A landscape with many valleys, sampled at points; each row gives a point and its height.
From any point a ball takes the steepest step (drop divided by distance) to one of its 4 nearest points. It stops when none of these is lower. Distance is the straight distance between rows; heights are no part of it.
gomob: [ 11 -52 -32  -3  29  -1  28  22  -6 -27 -52  18 -44  -8  18 -21 -47 -14
   3 -21  -7 -35 -12  -2   3 -22]  height 321
Kop: [-45  -3  16  -1  19 -11 -32 -12   3  30 -32 -22  13  69 -29 -28  -9  18
   4 -16   1 -31 -25 -16  -7  36]  height 348
Rini: [ 29 -26  12  38  -5  -3 -15 -25 -16 -31 -33  -3   4 -28  25  -1   1 -82
 -30  59 -20 -19  -5 -16 -16 -20]  height 620
riled: [  1  13 -30  -7  -2   6 -32  -8  27   3  10 -10  10   7   1  -1   9  34
  11  23 -18   7  25  30   9  27]  height 454
kurir: [ 29  19   4 -17  -7  43  19  11 -11  -1 -23  24   7  27   6  18  27  -4
 -36   5  45  24  -6   1 -22   1]  height 295
Refe: [-25 -39 -20  -5  31 -31 -20   1  19  -9  -7   5 -35 -19   6 -35 -38   4
  34  -4 -59 -45  17 -10  18   0]  height 367
rodul: [ 21  -6  -2  -6  -7  18   4  -1 -16  -6 -11  18  -5  -9  20  -6  14 -24
 -31  20   6   4   5  -9 -16  -2]  height 272
zoge: [-33 -13  39  -1   9 -18  12  -3  -4  34 -17 -29 -29  33  -8 -13 -34 -23
  -9 -40  29 -29 -45 -48   2 -31]  height 408
Fegat: [ 15  42  42 -15  -2  -5  33   0  36  -1  44   0   9  26 -41  36  24   8
   9 -46   3  41  -5  23 -14 -39]  height 134
Lotu: [ 10  22  24  -4  -3  -4  -6  12  26  -2  33  13   8  18 -22  39 -19 -10
  12   9   0  23  -4 -12   5 -18]  height 133
gokav: [ 18 -13  -8  14 -31  52  -1  -8  -7 -28   2  29  13 -51   8 -11  41  12
 -21  38  26  48   3  57  21   8]  height 364
vose: [ 21 -37  11   2  15 -17   0  -1  -6 -15 -50   5 -38  -5  18 -12 -38 -70
 -19  15  -7 -22  -2 -33  -5 -41]  height 563
dizi: [-17 -12  -5   3 -31  21  -8 -17 -16  -1  19   0  -3 -67   2 -21  55  36
  -5   4  17  17  17  55  27  29]  height 371
votet: [-18 -13  17  -4  14 -11 -14   5  -2  27 -21 -10 -14  43 -14 -17 -25 -12
 -11  -7   3 -25 -15 -42  -6   1]  height 300
Loraz: [ -2 -26 -40 -23  -4  -8  32  11  -1 -26  -4  28   7 -68  35 -41  11  11
   7 -11 -14  10  -1  -3  20 -35]  height 210
dena: [-25  15  19 -15  15 -23 -28 -11  35  33  -5 -34  10  51 -13 -18 -25  15
  14 -21  -8 -22 -13 -12  11  11]  height 299
Bof: [  3 -20 -24  -5   0  -3  37 -19 -29 -26 -14  28  -7 -73  45 -37  21 -28
  -6   5  10   7  -8   9 -15 -24]  height 99
fadam: [  6   1   9  20 -26  36 -10  -7 -12 -12  11  12  10 -16 -10  21  52  21
 -14  26  14  24  19  42   6  35]  height 360
Lura: [-14  -3 -63 -31  19 -27  -6  11  30  -9   5  -3   3 -40  26 -36 -13  30
  38  -9 -40 -19  29  12  30 -15]  height 196
gel: [ 12  -3 -25 -16   8  24  22   8  -9  25 -20  -4 -13  35   7   7 -18  10
 -40 -39  50 -21 -28 -10 -24  -8]  height 356
fimo: [-32 -24 -37  -5  25 -15 -31 -18  15  10  -6  -4 -17  10   1 -33 -15  29
  20 -10 -28 -33  12   8 -10  35]  height 225
pazi: [-19  -1  18  24  -2 -24 -21 -12 -15  14  33 -19  -4 -15  -1  -3   5   1
   2  -5 -31 -23   3 -21  11  24]  height 220
sinob: [-11  44  10  18 -15 -17  -2 -19  32  -5  41 -19  21  43 -54  47  12  15
  30  -5 -14  41  -5  50   2   1]  height 342
duted: [ -4   1  26   7 -24  28  32 -13 -37   4  13  12   7 -39  -1  16  67  -1
 -19   5  27  35  28  35  -5  -3]  height 357
tefam: [ 11  20 -58 -47  18   0  -2  12  52  13  -3 -28   9  25  21  -5 -24  32
  28 -16   1   2  26  24  16  -7]  height 151
nugul: [-13  18  42  47 -18 -21 -33  -4  -1   1  26 -33  34  27 -48  33 -11   8
  27  39 -21  14 -11 -14  21  21]  height 375
matu: [ 27  -7  10  24 -28  24 -13   1 -11 -33  28   6   1 -58  10  12  15  -5
  -3  41 -15  26  10  17  33  -2]  height 184
Dib: [ -5 -13   8  40  -4  -4 -44  -5 -13   1 -15 -10  28  24 -28  -3   3   7
  -4  55 -22 -22  -6 -24   4  42]  height 473
Kiso: [-17   0  29  14   4   3   4 -11 -33   9 -36  -2   3  34   6  -1   3 -45
 -30   5  31 -14 -12 -38 -38   2]  height 545
Numon: [ -1  28  -2 -33   2 -29  -3  -7  50  22  28 -22  12  11   0   4 -18  15
  24 -34 -19  -4  17   6  19 -12]  height 48
fulid: [-10 -13 -18  10   3   0 -24 -14  -8  -5  16   4  -8 -25  11 -25  13  16
  -1  11 -30 -22   7   7   3  34]  height 275
sar: [ 10 -45  -7   9  27 -25  24  -7 -13 -42 -50  15 -33 -46  36 -25 -34 -64
  -1   1 -20 -33 -13 -12 -10 -44]  height 457
ridot: [-28  26 -16 -29  -5 -46  25  -6  16  20  41 -12   8 -47  14  -5  17  32
  44 -45 -33  -4  18  26  23   2]  height 159
tazu: [ 22 -12   2   6   0  22  -6   3 -10  -9 -52  18   7  46  -1   2  -4 -21
 -45  27  22  -3  -7 -26 -26  10]  height 426
Gep: [ 39  -1 -37 -42  -3  29  22  41  22   0  -9   5   8   5  17  10 -16  12
 -10 -20  37   6  -1   1  10 -34]  height 122
dete: [ -3  16  51  23  -5 -13   5 -16 -15  14  35 -13  12   3 -18  18  16 -20
  -9 -11 -21  -1   4 -25   3   4]  height 66
dop: [ -9 -16 -24 -14  18   8 -15   4   7  27 -42  -8 -19  61 -11 -20 -35  21
 -17 -26  24 -32 -23 -10 -10  12]  height 402
biti: [ -5   0  -1  30 -12  14 -26 -15 -20   6   6   0  10   2  -1  -5  27  10
 -21  26 -15 -11  10  -3  -1  49]  height 366
Penam: [  8  14   8  12 -10  10 -29  10  17  -7   4  19  21  50 -27  34 -16   0
  11  43   2  25 -13 -11  -1  14]  height 251
zanef: [  8 -20  -4   6   4  -9 -51  14  37  -3  -8  -7   2  32 -10   2 -45   0
  15  49 -30   0   8 -13  11   0]  height 530
kuvu: [-19  19 -34 -23  14  -7  -3 -10  27  31 -10 -19   2  44   2 -17 -13  37
   5 -57  18 -20  -7  22 -11  27]  height 212
Fidot: [-12 -26 -34 -17  31 -13  -4  10   6  -9 -15  10 -34 -12  11 -32 -27  19
  13 -24 -17 -37   0  -5 -12   6]  height 291
beza: [-17  11  71  10   0  -8  -6  -9   5  16  -3 -20  38  66 -39   1   0  -9
   3  17   8  -4 -34 -41  11 -15]  height 92
Sezab: [ 10 -16  30  17  -2  -5 -40  12  10  -3  -3   6   6  28 -17   9 -39 -21
   2  62 -23   1  -8 -38  12  -4]  height 485
gareb: [ 22   9   8   4 -16  18  12  21  -8 -26  19  42   6  -1  -8  57   6 -42
  -3  33  18  52  -5  11  -8 -23]  height 131
faber: [ -5  18 -13  18 -17  -3 -19  13   7 -19  56  -5   3 -18 -33  57   1   3
  41  18 -11  45  16  52  32  -3]  height 320
zetik: [ 13 -52 -24   2  33  -2  20  -8 -16 -43 -53  24 -27 -27  34 -39 -25 -29
  -4 -12 -11 -23 -15   7  -8 -20]  height 398
Fega: [  3 -17  16 -17   1  -3  -8  18  16  30 -29 -18 -29  43  -9  -4 -47 -23
 -12 -11  17 -19 -25 -44  18 -42]  height 238
Nore: [  7  41  58  25   0  13  41  -1  -2  -7  19   6  17  42 -43  45  41  -7
 -19 -15  23  43  -9   9 -23 -25]  height 208
Borab: [ -2 -31 -37 -17  22   2 -33   6  12   5 -39   5 -14  34  -7 -24 -27  20
   0 -14  -3 -26   1   0  -9  24]  height 316
malu: [-21  20 -13 -25  13 -28   5  -5  26  32  12 -15  -5  18   6 -20 -13  24
  16 -63   1 -22  -5  10  -5  13]  height 264
nofos: [-14  27  33  46 -20   0  -9  -9 -10   9   1 -12  52  57 -44  11  28  22
  12  24   0   3 -12   1  -6  40]  height 399
danib: [ 13   2 -17 -30  11  -9  -3  21  31   4   8  -1  -1 -15  10  -8 -20   4
  16  -2 -15 -14  16 -11  23 -18]  height 110
dala: [ 42  12   1 -36   0  19  30  28   1 -11  -1  17   5 -10  21  16   2 -12
 -13   1  31  29  11  -7  -4 -36]  height 137
Deviz: [ -7  21  52  -5   0 -10  -9  -7  33   0  19  -5  25  60 -38  29 -10   4
  11  -7   5  26 -26 -11   6 -17]  height 77
gosod: [ 25 -22  -3   9   0   9 -28   3  10 -12 -23  12   2  24  -2 -11 -11  -7
 -20  45 -19  -3   8 -21  -2   9]  height 290
Rek: [ 26 -58 -23   5   8  18  12  16 -17  11 -71  -4 -44  30   3  -7 -46 -31
 -21 -14  17 -36 -23 -10   1 -36]  height 401
lasi: [  0 -18  19  29  -5 -10 -48 -11 -16  -9  14 -18  -7 -13  -6   0 -17 -16
  -3  44 -42 -16   6 -36  21  14]  height 365
repod: [-32   6  -5  -9  13 -38 -13  -9  15  24  15 -13 -12   8   1 -24 -23  11
  18 -31 -19 -32   1  -5  -2  18]  height 213
kur: [-20  28   9  13 -14 -22 -20 -30  13  25  24 -32  18  24 -20   3  19  27
  14 -15 -28   2   8  18   5  43]  height 198
sop: [ 15  -8   4  48 -20  10 -48 -13 -18 -39   4 -18   3 -19 -14   1   0   9
  -4  57 -30 -10  -2  -9  30  43]  height 475
gazi: [ 11  -2  35  38 -18   1  -4 -22 -36 -14   9 -15   6 -26   7  23  16 -60
 -14  43  -8  -6  11 -31  -6  -6]  height 597
ziga: [  2  20  29   5  -4  19  25 -20 -40  10  -9   3  13  12   5  18  36 -30
 -31  -7  26   8   5 -12 -37   9]  height 429
tola: [ 13  22 -30 -46   0  -5  14  36  41   3  21  -3  20 -32  19   3   0  19
  34 -14  -4  16  26   9  28 -33]  height 98
Razif: [ 16  -8  10 -17   7   6 -12  17   9  20 -33 -11 -10  51 -12   5 -35 -16
 -27   7  22 -10 -17 -38   7 -21]  height 204
vipa: [ -6 -31 -53 -14   2  -2  59  -6 -13 -38 -38  36   5 -79  41 -52   6   2
   4 -15  10  26 -20   5  -4 -33]  height 214
vuba: [ -4   5  11  -6  -3  -6  35 -15 -38   0  11   7  -6 -51  33  -3  37 -25
  -9 -12  10   1   6  -5 -19 -13]  height 283
nulo: [ -1 -24 -37 -14   8  -4   2   2  -2 -22   5  21  -8 -42  24 -43   4  18
  14  -4 -32 -16  10   9   9   0]  height 209
vib: [-13 -36 -23 -14  31 -13 -21  11  23  13 -32  -6 -37  23 -10 -31 -47   7
  14 -18 -20 -37   5 -15   3   2]  height 227
niv: [-20   4  42  55 -10 -12 -17 -23 -51   3  14 -29  20  -6  -8   9  13 -26
  -7  17 -19 -19   2 -36   3  24]  height 329
veli: [ 19  13 -38 -53   4   0  25  42  25  15  -5  -9   5  -9  15   1 -20  25
   7 -40  22 -11   5  -2  23 -34]  height 116
Memip: [  5 -14   5   4   3 -13 -11   1  -4  -5  14   6 -13 -21  13 -11 -11 -14
  -8  17 -30 -15  14 -30   8  -6]  height 323
ritev: [-16 -29 -14 -12  21 -35  10  10  -3 -18  -6  16 -30 -47  21 -30 -28  -1
  23  -9 -30 -39   1 -22   7 -18]  height 279
Zepev: [ -9   0  10  14 -17   5   6 -12 -26   3  25   2  -4 -37   5   3  42   7
 -13   8  -7   3  15   9   5  22]  height 285
peke: [  7  -8 -21 -29  -9  11  35   5  -9  -1   0  30   5 -46  25 -28  37  12
  -8 -15  21  23   6   8  -3 -11]  height 174
sakob: [ 16 -20 -12  11  -1   8   6 -17 -23 -29  -4  20 -11 -52  25 -35  13 -25
 -17  23 -23  -4   6   5   1 -10]  height 263
vun: [-29 -28  -3  21  22   8  18   3 -17  33 -38 -20 -38  55 -14 -16 -40  15
  -6 -44  38 -36 -47  -8 -35   3]  height 478
bok: [-42  -7   3  45   7   7   2 -24 -43 -15   0   5 -10 -11  24 -22  20  -2
  -8   7  -6 -22 -12  -6 -41  48]  height 554
Merog: [-28   6 -26 -14  21 -16 -26 -12  14  27 -15 -16  -9  46  -7 -24 -15  27
   5 -34  -1 -21  -2   8 -18  39]  height 85
lifa: [-22   9  46  56 -10 -27 -44 -16 -32   3  14 -51  26   3 -32   4   1   7
  17  26 -32 -15  -7 -33  28  39]  height 451
padi: [ 12  32  12 -35   0 -13  25  -1  43  23  21 -19  11  30  -5  15 -13  15
   4 -66  13   1 -13   4  13 -27]  height 91
lede: [  9  26 -11 -26   9   2 -26  13  43   6   8   2  17  38  -9  20 -22  11
  15   9   3  20   4   1   4   3]  height 199
Kamos: [ -3  -7  -8 -13  13 -18  30   2 -20  -6  -2  14 -20 -38  33 -23  -5  -9
  -6 -14   0 -16  -4 -19 -17 -11]  height 175
Rako: [  9   0 -33  -4 -23  36 -23  11  27  -8   5  19  17 -15   0  12  26  33
  11  33   0  34  10  60  18  17]  height 385
begip: [ 34 -18 -32 -24   1  14  35  20 -11  -2 -23   4 -16   0  24  -6 -20 -14
 -32 -28  37 -19 -11 -10 -15 -35]  height 284
moden: [ 22 -16   8 -10   3  -7   3  12  -6  -8  -7  10 -14 -14  20  -6 -22 -41
 -15  11  -9 -12  10 -42   4 -33]  height 403
fiz: [ -2  -7 -62 -36   5   6 -12   6  29  -2  -2   7   5 -29  20 -40  16  36
  24 -11 -13   2  23  33  13  -2]  height 167
Zusiz: [ 36 -15  17  31 -12  23 -10 -13 -13 -33 -44  19  16  16  12  10   5 -57
 -37  65   2   4 -12 -14 -22  -4]  height 522
zup: [  2  26  46  13 -10  29  38   3 -23   3   4  16  18  13 -32  36  66   3
 -25 -10  34  39  16  40 -29   2]  height 298
fegu: [ -1  29  22 -10  -9 -20   7  -2  17  17  46 -18   7 -11 -14  14  18  18
  13 -28 -29   8  17  17  15  -3]  height 84
tosi: [ 15   6 -19  -9 -14 -10 -19  10  23 -10  41 -15  10 -64  11   2   4  22
  35  14 -29  11  27  17  40  -9]  height 361
Sadu: [ -8   0 -20 -32  20 -23 -28   5  48  18  -5 -19 -15  17  -4 -17 -41  11
  22  -6 -21 -25  19 -14  21  -8]  height 150
Zava: [ 23   8   1   1 -12  16  -8  17   8  -8  23  20   6 -13  -1  27  12   2
   1  28  -2  29  13   6  -1   6]  height 117
Nuzo: [  5 -13  -3  -3 -20   9  22 -10 -27  -4  17  19  -2 -69  21 -21  39  -2
  -6   1   0  11  12   8  17 -12]  height 223
gadet: [-35 -18  15  27  19  -9 -19 -11 -29   6  -9  -4  -9  13   8 -21  -9 -19
  -7  14 -15 -31  -5 -31 -22  20]  height 549
gune: [-12 -11  -9  -2  13 -10  31  17  -8  22 -14  -5 -34  21  11  -9 -41   6
 -10 -46  33 -40 -37 -12 -22  -7]  height 379
dukug: [  2  10  45  12  -5   5   4   3 -11   1 -21   6  36  73 -31  24 -10 -10
  -2  48  26  12 -27 -37 -11   2]  height 216
seve: [-32  -9 -42  -5  14  -8  20   0  -1  -7   9  17 -12 -49  20 -46  13  50
  24 -22  -9  -6  -7  26 -13  23]  height 203
ralu: [-35 -13   6  23   8 -22 -41 -16 -12  19  -2 -14   8  25 -17 -25 -11  10
   5   6 -29 -32  -3 -20  -5  41]  height 438
per: [ 41 -14  -3 -15   0  14  20  22  11   2 -33   5 -17  16  13  17 -41 -41
 -30   6  26  -7  -7 -33   7 -53]  height 219
rofum: [  2  45  10 -23  -4 -10  13 -13  36  21  34 -18  15  16 -13  15  19  21
  15 -45 -10  22  11  36   5  -5]  height 90
relav: [-28   4  14   0   9 -44 -28 -17  12  26  35 -23  -9  -5   3 -18 -19   5
  21 -14 -45 -28   3 -20  17  18]  height 243
Bovo: [ 39  -8   0 -16 -21   4  36   5 -10 -22   2  20  14 -69  36  -2  23 -39
   2  22   3  31  15  -2  11 -58]  height 390
garir: [  9  10  33  18  -7  16   2  -5 -15  -4  -7  11  14  21  -7  38  16 -29
 -21  36  17  21  -1 -19 -18   1]  height 359
Ridaf: [ 18  -2   3 -23   7  -3   2  22  16  11  -5  -1 -12  15   6   0 -29  -7
 -13 -14  14 -16  -3 -30   5 -23]  height 147
Zole: [  7  -3 -19  31 -11   7 -53  -2  13 -21  -4   6  18  17 -20  10 -10  23
  11  68 -31  11  -4   3  12  38]  height 574
Laku: [-10  10  40  28 -19  -3  33 -24 -50  -7  28 -15   0 -65   4  21  58 -41
 -10  -7  12  12  21  10 -10 -17]  height 458
taz: [ 31  -6 -14 -21 -16  46   2  24   3 -18  -3  42   9  -4  14  14  28   7
 -16  23  37  54   1  35 -13  -1]  height 397
Lun: [ 19  -9  -8 -10   5  16 -23  14  11   8 -40   5  -1  55 -14  -2 -24   7
 -22  16  14  -1  -4 -18 -12  11]  height 302
Vig: [ 24  -9 -52 -39   2  28   2  20  19  -6 -15  20   2 -19  24 -35  18  36
  -6 -14  20  12  11  29   5  -6]  height 124
Burus: [ 31   3 -25 -27  -4  26   8  17  -6   1 -21  24  -5  10  13 -13  10  11
 -25  -6  23   7   3   6 -15   4]  height 195
Liv: [-17   9 -27 -33  -2 -23  14   5   4  10  19   6   2 -41  17 -22  15  25
  20 -33 -12  -8  11  10  12   0]  height 132
kosap: [-10  12  29  22 -20   5  11  -2 -29   5  36 -16   3 -47 -17  14  59  22
  -4 -23   0  13  28  52  18  19]  height 336
Meto: [-11   7  22 -17   9 -11 -41  17  46  12  -2 -14   3  59 -30  19 -56  -7
  23  25   4  15 -22 -23  24 -28]  height 188
beret: [-26  16  36  31  -9 -30 -25 -14  17  -1  18 -18  47  61 -62  32 -18   8
  45  37 -13  12 -43   3  17  11]  height 422
sudim: [ 23 -45 -11  24  18   8 -19 -17 -13 -29 -41  16  -9  -1  12 -28  -3 -42
 -25  37 -27 -21   2  -8  -7   3]  height 514
zazi: [ 21   3  -9  12 -14  26 -21  13   4 -20 -19  31  11  26   2  18  11   2
 -13  45   5  20  -4   5 -16  17]  height 70
ked: [ -6  35  54  49 -17  -9   3 -11  -3  -2  28 -15  34  38 -59  35  23   9
  12  10  -9  22 -10   6   0   3]  height 409
lufi: [ -4 -19  18  42 -13   4 -23 -25 -37 -21 -11  -2   4 -11  15  -5  12 -40
 -26  43 -18 -19   3 -29  -8  17]  height 528
ris: [ 19 -11  -9  10  -8   2 -36   2  17 -22  14   5  -7 -28   4  -2 -10   7
   1  40 -36  -4   5   0  27   5]  height 253
Fiv: [ 27  35  22 -34  -1   0  52  10  10  16  20  -2   8  10  -5  22   9   1
 -10 -71  27  11  -6  -9   9 -42]  height 130
bega: [ -4 -14 -13  11 -10  18  19 -28 -40 -21  -8  22  -9 -62  34 -35  37 -26
 -13  10  13   1  -8  20 -25   1]  height 260
zel: [ 22  -6  20   8 -26  15  19   1 -17 -24  32   5   0 -77   2  25  35  -7
   2  34  10  42  19  23  20 -24]  height 246
zivuv: [ -2  17   9  11  -9 -21 -39 -13   9  14  36 -26  13  -3 -15  19 -16  10
  12  17 -41  -3  16 -12  21  14]  height 301
teze: [ 20  13   9 -13  -9  15  22  28   5 -15  38  37   4  -7 -15  52  18  -8
  15   7  17  54   8  21   0 -26]  height 71
giv: [-21  11  13  40 -27   3 -23 -13 -22  -1  22 -28   3 -19 -10   8  38  27
  -5   3 -21  -9  19  22  22  53]  height 343
Mutip: [ 12   2  49  22  -6   0   2 -16 -20  -2  -7  -8  13   4   4  15  -6 -68
 -17  37   5   0   6 -51 -15 -25]  height 472
Vut: [ -5  20  10 -12   1  -1 -18   1  23  24 -12  -9  10  47 -14   3 -13   8
  -6 -20  15   2  -7 -18  -3  11]  height 239
fazi: [  3  18   6 -22 -10  18  17   2   5  18  16  10  11  -4  -5  11  53  22
  -6 -29  17  34  19  39  -9  12]  height 160
pufo: [ -1  13  -1  17 -23  17 -15   0   2 -11  37  -7   2 -37 -22  40  33  27
  15  19   1  32  23  46  27  17]  height 345
sete: [ -7  26  15  38 -16 -15 -23   2   0 -14  39 -33  12  -4 -46  56   5  17
  34  15 -17  32   7  24  28  17]  height 341
nifu: [-25  -3  40  20   6  -7   0 -15 -30  15  -9   0   3  26   3 -12   2 -31
 -18  -3  10 -18 -19 -37 -26  10]  height 471
vuse: [ 11 -17  -9  11 -36  40  -1 -19 -10 -19  15  15  10 -74   8 -33  39  20
  -8  25   6  32   9  41  42   4]  height 303
Vor: [-10 -28 -19   8  27  14  22 -18 -29 -30 -33  19 -19 -26  34 -35  -5 -18
  -8   0  14 -16 -20   6 -46   7]  height 411
tamuv: [ -1 -17 -29  -6   1  18  10  -4 -29 -14  -5  24 -12 -26  26 -43  27   6
 -16   0   4   0  -4  13 -16  17]  height 256
sutof: [ 18  25 -22 -37  15   0  -9  35  55  -1  17  -2   3  25   1  32 -43  -1
  31   2  10  21   1   2  20 -30]  height 249
lel: [-20  -5   6  41 -20  27  -3 -32 -56 -22 -11   3   0 -30  19 -13  45 -27
 -28  28   7 -10  -1  11 -16  28]  height 460
tep: [-41 -29  -9   6  37 -13 -18  -2  11  19 -31 -10 -29  37 -16 -29 -47  24
  16 -27  -4 -33 -15  -6 -24  30]  height 259
tak: [-29   0   0  11   8  -6   5  -4 -24   5  10  11 -11  -1  15 -18   8   7
  -8 -12  -3 -19  -3  -3 -28  32]  height 384
zut: [-10  12  13  11 -12  24   3 -11 -23   7  -1  10  12  15  -5   2  47   4
 -24  -3  13   0   7   7 -19  36]  height 362
fep: [ 10  18 -11 -25   1  16  10   5   0  23  -8   2   6  36  -5   5  11  25
 -28 -43  41   3  -7   9 -17  15]  height 337
pefev: [ 15  22  41   9  -5  -2  27 -10 -29   3  24   0   6 -32  -3  33  36 -29
  -7   4  11  20  20  -1 -12 -15]  height 372
Mituv: [-14   1 -26 -24  11 -12  48  21 -21   5   1  17 -10 -42  33 -16   2  22
   3 -48  26  -2 -19   1 -23  -6]  height 149
dibat: [-20  29  12  10 -11 -35 -10 -20   3  23  54 -33   5 -27 -12   5  17  16
  26 -31 -41 -10  27  25  18  26]  height 126
Daz: [-36 -39 -15  15  38  -1  -9  -8 -14 -18 -27   5 -36   3   9 -33 -24  22
  13  -9  -7 -34  -8  -6 -39  42]  height 444
lum: [ 13  25 -11 -42   3  -8  18  12  18  20  25   3   8 -17   8   1  20  21
   8 -38   9   8  13  14   4  -7]  height 111
faf: [  9  37  27  -4  -5  24  14  -4   3   9   9  11  18  44 -19  24  28   7
 -19 -21  24  21   1   0 -18  15]  height 255
vif: [-48 -12  28  17  27 -33  -8  -2  -7  21   8 -13 -35   8  -1 -27 -35 -11
   6 -16 -20 -35 -13 -36  -5   4]  height 683
nibug: [ -9  -6 -12  -7  15  13  34   3 -30   7 -14   5 -17   3  26 -15  -5   4
 -20 -38  45 -12 -24  -1 -46  13]  height 268
bama: [-15  27 -10   6  -1 -15 -25   0  23  -5  38  15  21  43 -41  55 -19 -12
  33  20  -4  38 -16  13  12   0]  height 222
zes: [-14  30 -33   0 -12   9 -24 -11  20  -4  19  14  17  46 -33  51   1  14
  30  35   9  39  -2  49   9  28]  height 548
zon: [-18  -7 -17 -16  12 -24  62  27 -22 -10 -20   3 -22 -47  39  -9 -31   0
   0 -34  18 -19 -20 -27 -20 -33]  height 72
siv: [-16  36  22  29 -20   4   1   1   1  -5  29 -20  17   9 -57  41  36  33
  11  -4  -3  36  19  67   6  21]  height 377
Rav: [  7  52 -12 -47   3 -24  40 -10  58  21  24 -32  17  23   7  12  -3  26
  33 -61  -3  27  17  42  23 -26]  height 136
vez: [ 22  26  10 -33  -5  15  41  10 -15  10  11  10   6  -4   6  16  30   2
 -17 -43  39  22   2   6 -10 -21]  height 112
lep: [ 13 -35   8   4  12  -7 -21   4   0 -11 -27   7 -22   8   7 -11 -22 -31
 -16  28 -21 -24   7 -32   3 -12]  height 404
nulol: [  6  31 -37 -45  11 -14  -1  16  52  10  23 -14  11   2  17   5 -20  22
  37  -8 -16  11  36  19  23 -16]  height 81
lepiv: [ -5  20   3 -23   3 -13  75  16 -18  15  12  -5  -3 -23  22  12 -15   2
  -9 -72  34 -10 -35 -12 -12 -35]  height 168
rik: [ 14  17  55   8  -6  10  16 -10 -12  -6  -1   2  24  37 -20  41  -5 -42
 -14  26  29  21 -15 -36 -20 -28]  height 306
rore: [ 35  16 -33 -55  -7   9  31  48  32  -4  17   9  13 -20  22  14  -5  16
  21 -16  19  32  13   3  20 -37]  height 105
mepu: [-10 -28  -1  16  27  -8  30   2 -20 -11 -43 -11 -55  -9  12 -12 -45 -27
  -7 -17  21 -33 -19 -23 -34 -15]  height 437
fali: [ -1   9  19   8  -2  -2 -31  -6  14  13  15  -7   5  14 -11   3  -9   2
   2  16 -18  -5  10 -17   5  14]  height 304
susu: [-40   5  27  53   5   1  -1 -32 -51  -4 -16   4   4  -3  22  -1  20 -44
  -5   6   9 -22  -5 -26 -50  21]  height 648
kabik: [ 16 -56 -22   4  31   7  -8 -11 -13 -36 -43  28 -34  -4  12 -39 -19 -15
  -4  -5 -25 -27  -4   3   0  -2]  height 428
keru: [-18  17  44  47 -14   2  -2 -20 -35  13   1  -7  33  30 -17  18  29 -16
 -13  19   1  -4   2 -30  -4  26]  height 250
doda: [ 18 -13  21  37 -15  -5 -42   2  -9 -23  14  -5   6  -2  -8  27 -21 -25
   1  71 -27  12  -4 -25  19   4]  height 443
dosu: [ 23 -35 -22  -9   7   9   6  35  11  20 -49  -5 -44  25  -8  -4 -52 -18
  -7 -22   2 -34 -10 -27  30 -52]  height 328
vas: [ -6  33  -3  -3  -5  -6   4   6  34  -2  55   2   6  14 -32  53   3   8
  38  -6  -3  47  12  48   9 -14]  height 297
bazo: [ -1  18  27 -15   5  -5  14  -5   2  19  17   0  -3  20  -7   6   2  -6
 -21 -33  13  -4 -10 -20  -6  -3]  height 173
tino: [ 11 -37   2   3  12  -6   3  -6 -25 -20 -50   8 -26  -3  19 -23 -19 -63
 -22   9   6 -28  -6 -19 -24 -19]  height 610
Feso: [ 22 -19 -56 -27  -2  26  42  26 -16  22 -25   5  -9   5  24  -5 -13  18
 -30 -48  57 -15 -17  11 -20 -21]  height 313
mik: [ 29 -15 -35 -29  13  17  -9  24  24   0 -31   2 -15  22   3  -4 -23  13
 -21 -13  18 -15   2   2   1  -9]  height 177
daner: [  5  35 -19 -23  -8  15  -3   9  32  17  15   6  15  13  -1  27  18  29
  27  -2   9  43  22  50   2  13]  height 269
tuzof: [-27  12 -21 -24  14 -47  -1   5  21  16  24 -10  -6 -26  11 -21 -14  23
  32 -35 -33 -27  11   1  12   2]  height 163
buful: [  0   8   2 -20 -17 -14  28   5  -7  10  40  12   3 -71  15   2  36  17
  14 -14  -9  16  27  10  24 -19]  height 267
vufi: [  8  -2 -25   9 -31  29 -30  -3  20 -25  30 -10   6 -63   0  -2  20  36
  24  29 -10  30  16  50  52  12]  height 363
Labak: [  7 -29 -14   8   6  16 -19 -15 -19 -20 -30  10  -6  13  12 -35   7 -10
 -26  24 -12 -20  -1  -2 -14  18]  height 400
nopas: [ 24 -10   1   3 -35  36  28 -22 -17 -16  -3  24   9 -74  29  -9  50 -29
 -18  27  26  45   9  27   8 -23]  height 330
ruza: [ 16 -27 -36 -20  20  18 -40  12  41  19 -59 -22 -18  74 -24 -14 -50  19
   6  -5   5 -22  -3   2  11  -3]  height 504
tesi: [-29  36  -7  -6   0 -17 -13 -27  21  33   7 -25  21  42 -11  -5  14  30
   8 -29 -17  -1   6  26  -8  45]  height 271
rade: [ -2  31   7  18 -13  18 -15   0  11   2  -5  15  27  52 -33  36  18  23
  -1  26  16  23 -11   8 -13  39]  height 450
zizo: [  2  19  12  10 -22 -14  -6   4   3 -14  57 -31   2 -66 -21  28  26  30
  29  -5 -19  35  31  43  45  -9]  height 344
Vumu: [-25 -12   7  19  36   3  52   1 -17 -12 -27 -13 -29 -40  36 -29 -24  24
   7 -12  17 -21 -11  -8 -59   5]  height 539
Vena: [  2 -39 -24  -8  20 -22  46  21 -13 -19 -48   6 -42 -33  29 -11 -42 -30
   2 -21  -2 -40 -15 -23  -1 -50]  height 224
nuso: [-11  12  25  -1   7  -9 -34  -2  19  26 -22 -17  26  74 -36  -2 -15  14
   4  34  -3  -7 -22 -21   2  16]  height 242

Where does a ball stop that starts at each point below?
Feso => Numon
pufo => Deviz
Vig => Numon
relav => Numon
Lura => Numon
nugul => Deviz
Mutip => Deviz
siv => Deviz
